Each row is a point on a tangle of strands that fork, close into loops and nearly touch. The rows are in no order.
Two points are linked if the straight distance between their rows is under 35.3. Some points are linked to none.
nuzo: [  1  -8  12 -15  -7  -6  -9  11 -15  16  -5   6  -8   2  -3   6  -3  -2
  -3  -9   9  11   6 -16   3]
pesat: [ -2 -10   4  -1   4  -9  -4   3   0  -5  13  12  20  -8  11  -3   1   3
 -37   9   4 -13  16  -1  11]
talok: [  0   6  -8   1 -15  14  -3  -2  15   2   3 -14   5  -3   6  -1  -3  -5
  15   9 -11   5   3   6  -5]
Moro: [ -1 -11   4  -6  -8  11   2   0   1   3  -8  -4 -11   1  -4   4  -1  -5
  -3 -17 -12   4  12  -8   5]
bes: [-11   2   6  -3  -4   9  -9  -9   1   5   7 -19 -19  16  10  -1  -7 -13
   7 -16   9 -11   3  -9  11]
Bur: [-11   1   7  13  19  -5   2  -2  -8 -15   6  -1  14 -12   0  -6   7  12
 -13   8  -1 -20   5  -1  -3]
fuf: [ -4   8   6   1  -1 -11   7  -3  -8   8  -5   3   5   1   2  -2  -1   8
   3   3 -13  12  -6  -3 -14]
Doleg: [-17  -7  -3  17   7  -5   8   5 -12  -8   6   9  19 -15  -7  -9   5   8
 -21   4  -5  -9  -2   4  -2]
far: [-4 -3  5 -2 12 -5 -4  4 -1  3 -4 18  2 -4  3 -5  0  4 -3 -2  9 -3 -1 -2
  4]
gabo: [-12  -1  -1  16   4 -13  -1  -5   0 -11   4  13  17  -6   0 -12   9  -5
 -24  -1  -2 -11   3  10   2]
timum: [  5   1   8 -15  -6   0  -8  -2  14  -3  -1  -3 -12  -2  -5  -6   0   6
  -3   1  15   7   0   5  11]
zovi: [-15  -3  17   4   8   2  -8 -14   6   4   1 -16 -12   8  10 -16   4  -9
  -7  -8  -6  -9  12  -5   8]
Lon: [-11  13  14   1   1   0   2 -13  -6  -3   0 -16  -4   4   1  12 -10   4
  -2  -4  -7 -16   4  -8  -2]
Gakal: [  7 -15   2  -9  11   8  -3   8   2   0 -12   3   7   3   6 -14  14   7
   7   2  -3   5   1  -2  -4]
serat: [ 17   7 -11  17  -2   0   8   0  11  -3   3 -13   2  -7  -2   4   1  -5
  24  20   1   1  -1   6  -3]
rig: [ 10   8 -11   3  -6   3  -1  -6  15 -13  -1  -7   6   7   3  -8  11  -2
   9  11  -6  11 -16  13 -13]
kot: [ -4  -1   1   0  -1 -12  -1  11  -2  -2   0  13  21 -15   8  -4  -2  12
 -21  14   4   0   9   1   9]
mozal: [ 15 -10 -12   4  -3  11  10   2   0  12   7 -12 -18   2   2  -3  -1  -5
  31   1   3  12  -6  -1  -2]
besen: [-11  14   2   1  -5 -13   7  -8 -20   7   2   2  -9   9  -4  16  -8  -7
 -13 -18   0  -9  -3  -9  -3]
Perug: [  7 -15   9   4  16  -9  -7   1  15 -19  -5  11  -2  -4   2 -17  12   1
 -18   4   2   4  10   2   6]
mufid: [ -5   3  -8 -11  -9  -4  -3   6 -22   9   0   4  -8  10 -12  29  -7  -9
   6 -13  -5  14  -7 -14 -12]
Vir: [  3   0   5   3  -5 -11  -3  -1  -1  -6   8   9   3 -10 -11   1  -4   1
 -21  -2   8  -9   9   8  13]
kar: [  3  -7  10  -7  -1   0  -8  -5   9   7   2   0 -16   5   4 -14  -1  -4
   5  -7  13  12   1   1   9]
dagun: [  6  16  -4   2   2  -4   3 -11  25 -18   1  -5 -10  11  13  -4  -3  -9
   3   2   1  -3  -3   5   8]
pul: [  3   8 -12  -3  -3  14   2  12   9  -1  -6  -2  21  -5  -3   5   9   4
   9  22  -4  -2  -8   7  -9]
tal: [ -9  -6  14  14  17 -12 -12  -6  12 -18  -4  10  -1  -8   3 -12   5   0
 -18   5  -5  -4  11   0   5]
reg: [ -1   7  -9   3  -6   4  -7   7   6  -9  -1   0  24 -10  -7   4   2  -2
  -6  15   8 -12   2  15   7]
riz: [ -4   2  -9  -2  -9  12   2  -3   8  -1  14 -23  -9   8  17 -18  -6  -3
  18   0 -12  13  -5  -2   3]
puv: [ -7  -8  19  -2  17  -2  -7  -5  -6   3   2  -3  -4   0  10 -10   7  -1
  -8  -6   0 -12  19  -9   0]
zazit: [-15  -3   9   2  13   0   8   5 -23  15  -9  -2  -6  13   0  -1   0   0
  12  -7  -7   2  -1 -18 -10]
ladub: [  1  13   4   1  -5  -7   3 -13  -8   5   4  -6 -17   7  -4  11  -5 -11
   3 -15   6  -6  -6  -1   0]
bipu: [ -4  -2   4  -8 -10   8   1 -10  13   1  -5  -7 -14  11   9  -4  -8  -6
  -2 -10 -19  17   7  -6   5]
Naka: [  7   6  -5  -8 -10   4  -7  -6  13  -3   0   2  -9   1 -12   5   0  -1
   4   0   7  12 -10  10  -3]
verat: [ 12  10 -12   1  -3   3  -9   8   9  -8  -8  -3  15   2   1  -4  13   0
  12  26   3   9 -17  10  -8]
zufup: [ -7  -5   1   1  -2  -7  -1  -2   2  -6  14  11   8  -3   0   4  -8  -2
 -34  -9  -1 -16  12   7  14]
gula: [  3 -14  -2 -14   2   1   4   6 -10  -9   3  10   1  -5  -7   9   0  14
 -27 -13   2  -2   3  -9   4]
dut: [ 17 -13  -7   4  -5   0   3  -2  10 -10  -9   5  -3   2  -2 -14  13  -1
  12   3  -3  15  -6  12   5]
Sok: [-19  -5  15  -3   1   8  -9  -3  -8   9  -1 -13  -7   7  -1 -15   5  -6
   2 -12  -3  -2   3  -4  -1]
Dosat: [15  7 -8 14 -6 -8 -1  7  7  5 -3  2  8 -9  1  3 -4 -5 18 20 10  4 -2  6
  1]
rakom: [ -1   4 -12  -8  -5   2  -8  -8   0   9   0   9  -9   9   1  13  -6  -9
  10 -10 -13  18 -10   4 -16]
lusap: [ -4  -8   4   0   1   7   6  -2   1  -8  -7  -1  -1   1   5   7   0  -5
 -11 -13 -10  -9  18 -10   8]
vuvun: [  9  -1  -6  15   2   1   8  -1   4   4   2 -11 -12  -6  -1  -8  -1   1
  23   9   1   9  -4   1   0]
Kisu: [ -9   5  13 -13   1  -8  -8  -1   2  -1   2   6  -5   7   4   9 -10   1
 -22 -10   5  -6   7  -3   9]
kabo: [ -8   1  10  -7   4   8  -6  -1  -1  -8   2 -12   5  -9 -11   5  -1  15
 -11   0   3 -16   5  -5   5]
fav: [  9  -7 -14   3  -7   8   3  -2   3   4  13 -19  -4   9  10 -25   7  -7
  22   2  -9  14 -14   5  -4]
tov: [  1  11   5   1 -13 -14   9  -2  -3   2   0   6   7  -4   2   3  -6   9
 -16   6  -8   6   3   4  -7]
tuvid: [  2  -9  -5  -4  -5  10  12   8  -8   4  -6   8   6  -4 -11   4   4   3
  -2  -6 -13   4  -1  -1 -10]
Nop: [ -3   9   1  -8   8   1   0  -4   2  -7  -2   9  -7  11  10  13 -10   3
   5 -10   6  -8  -6 -10   0]
tado: [ 11  -5 -18  -6  -7   2  -3  -9   7   3   0  12  -4   9  -1   1   5  -6
  15  -1 -11  22  -9  14 -11]
Lov: [ -2   5  11 -11   7  -7  -5  -3  -6 -11  -5   1 -13  13   7   7  -6   3
 -10 -14   4  -2   3 -15   3]
Rin: [ -9  -8 -16  14   6   0  18  13 -15   1   7  17  13 -13 -11   8  -8   7
  -5   3   4 -10 -10   3   1]
mez: [ 20  -9 -14  -3  -4   5   5  -3  12  -4  -4   3 -11   4   9  -4   6  -3
  16   1  -6  16  -6   5  -4]
fab: [ 14 -10   3 -12  -1   1   2   7   2   6 -16   4   2  -2   8  -3   4   9
   5   9  -6  14   4  -7  -3]
vem: [ -1   9  -7   0  -3   0  -2  -5   4  -4   0  10   8   4  -4   2  -2  -5
   0  -6  -2   1 -11  11 -10]
gide: [  2  -5 -13   1  -5  13   5  -1  -3   5   5  -8 -12   9  -5   5   1  -9
  22 -11  -4   8  -7  -4  -8]
bori: [  8  -7  -5  -3  12   3  -2  12   4  -1 -10  13  13  -8   2  -4  11   9
  -2   7   9  -4  -1   2   0]
fep: [  4  -1  -1  -3   3  12 -10   1  14 -10  -4 -12   3   0  -1 -16  14   4
   7   8  16  -4  -5   8   8]
Peb: [  4  -6  -3 -17 -19   1  -7   9 -17  15  -2   4  -6  13  -6  20  -3  -6
   4 -11   2  15   1 -11  -5]
Gika: [  0   8  -5  -8  -5  15   5   4   6   5  -2 -11  10  -3   0  12  -4   2
   9  12 -14  -1   0  -1 -13]
vup: [ -5  11  -2  18  -2  -9  -5   0   6 -15   0   6  19  -2  -1  -1   2 -11
 -15  10   5 -11   2  11   6]
livu: [  0   7   9   9   5  -7  -7  -8  12 -10   4   0  -2  -6  -7   6  -8  -4
 -13  -2  14 -19   8   9  19]
rudom: [  6 -18   3  10   4  -2   1  -2  14  -8  -7   8  -7  -6  -2 -18   9  -3
  -5  -2  -6  11   8   5   6]
Giduk: [  9 -12 -12   1   0   7  12   9  -8  10  -4  10   3  -2 -11   7   9   3
  11   6 -16  10 -13   6 -15]
ponuk: [  2   4  10  -7   4   6  -7  -4  15 -10   5 -22  -8   9   9 -17   7   1
   2   2  11  -7  -1   2   6]
zeku: [-11  16  11   1   1  -5 -10 -10   9  -3   2   2  -9   1   2   7 -16  -4
  -7  -4   6 -11   7   7  15]
vel: [  9   4  -3 -22 -11   5  -3  10 -10  13   2   0   0  -1 -11  14  -1   3
   0  -5   6   2  -3  -1  -2]
voru: [ -9  -2  17  10  16  -2  -2 -11  -4 -11   1  -6   2  -6   7  -4   4   4
 -11  -2  -7 -24  14  -7   2]
Vuve: [  8 -12  -6  -1   0   1   7   7  -3   8  -9   5   8   0  -9  -7  10  10
  21  19 -14  21 -11   9 -11]
pafo: [  5   4  -8  17  -6 -16  17   9  -9   0   4   6  16 -16  -5   5  -8  10
  -8  20   0   1   1   2   2]
Kur: [  4  10 -17   5   0  -3  10   4  -4   3   5   9  16   2  -6  11   1   0
   6   6  -1  -4 -14  10 -18]
Bil: [-17  -6  -4  14   2 -11  14   5 -22   6   6  13   9 -10  -9   1  -4  11
 -17   0  -1  -4  -8  -2  -3]
mil: [ -3   8   8  -6  -2  -1   2   0 -14  -1   0 -11   2  -1  -7  13  -7  10
 -10  -5   6 -17   4 -12  -1]
kesi: [ -2  -6  -1   5  -3   1   2   6 -12  19  -2  11   0  -7  -7   4  -7 -10
   7  -6   3   2   8  -1   3]
velik: [ -9   5   6   6   7  -1   6   3 -11  17  -4  -1   6   4   0  -4   2  -1
  13   0 -10   0  -2  -3 -16]
vof: [ -4  -5  10   2  21 -13  -4   2 -12   0   4  15   6  -5  10  -3   2   7
 -13   0  14 -17   5  -8   3]
vipo: [  8 -15   5  -3  -2   2   0  10 -12  16  -4   5 -13  -2  -8   8  -1  -4
  12 -11   9   4   7 -10   7]
muv: [  1  -8  12 -16   8   3  -4   4  -6  -9  -6   2  -9   1  -5   0   4  11
 -13 -10   8  -2   4 -15   2]
Tid: [  1   1 -10  11  -3  -1   1   8   0  16  -1   5  10 -13  -7   4  -6  -5
  14  10   1   0   1   9   0]
Fibev: [ 20   8   1   1  -5 -13   5  -2   6  -3  -7   5   4  -5   2  -2   5   6
 -10   8  -4  10  -2   8  -2]
Repad: [ -6  19   1  -8   1  -8   1  -1  -9  10   3   8   4   4   7  12 -12   6
   4   5  -2   5  -5  -6 -14]
kufer: [  5   2   5   5   1   7   2  -1   1   1  -3 -12  -6  -3  -8  -1  -1   1
  10  -1   7  -6   2   1   1]
Tagog: [  8 -10  -1   0   8   5 -19   7  15 -11 -10   0   1 -12  -3 -12  14   4
  -4  15  16  -4   3   7  16]
Tuf: [ -8   4   2  -5  -6   9   4  -9   6   5   0 -16  -6   6  17  -2  -7   0
  13   0 -12   8   2  -4  -3]
venem: [ -1   3 -16   4   1  -2  12  11  -9   5   8  18  12  -4   0  15  -9   0
  -1   1   1  -7  -7   2  -3]
Kabur: [  4 -17  -1 -10   0   9  11  12 -17   1  -3  -1   7  -2 -11   8   9   6
 -15 -12  -8  -6   5 -10  -2]
Mufek: [  5  11   6   8  -8  -6   8 -11   0   4   7  -9 -11  -7 -11   6  -9  -6
   1  -8   8  -3   3   9   3]
Zan: [ 10   9   4  10   2 -10   7  -6  13 -16  -4  -2  -1  -1   7  -4   4  -3
  -2   8   6  -2   3   5   3]
Raf: [ -1   6 -13   6   0   1  11  14  -6  -2   0   2  19  -8 -12   8   3  11
   0  21  -4  -4 -14   5 -14]
kesu: [  3   1   4  -7  -1  12  -6   6   6  -7   0  -6  12 -13  -7   1   6   8
 -10   8  10 -18   6   6  11]
Reve: [ -7   1 -16   4   0   6  -7 -11  -1  14   6  -1 -15  12   9   4  -7 -14
  21  -9 -13  14 -11  -2 -13]
Besam: [-10   3   6  -7  -3   1 -14  -1 -11  14   0  -9 -17  18   6   5  -4 -16
  11 -16   9   6   2 -11   3]
Keb: [-11  -2   6  -3  -4   0  -9  -5  -5  19   3  -6 -12   8   2 -10  -3  -7
  15 -10   7   8  -1  -4  -1]
gavaf: [ -8  12  -6   6   6   3   0 -13  15 -17  -1   3  -9  10   9   0  -5  -1
   9  -3   4  -4 -11  -1   3]
zup: [ -2   5   6  -5  -2   7  -3 -10   8  -3  15 -27 -17  13  14 -16  -5  -5
   4  -9   8  -2   1  -6  12]

A piece is all that can be reached along the links. How many separate loops has the piece of each point below (a circle has one, a figure eight two, a Y none), and how many tips (points with one link)?
ladub -> loops 0, tips 4
Keb -> loops 1, tips 5
zeku -> loops 0, tips 4
Gakal -> loops 0, tips 2

How many points has the smallest loop of links through each point below? Write none if it is on no loop.
pul -> none
Doleg -> 15
velik -> none
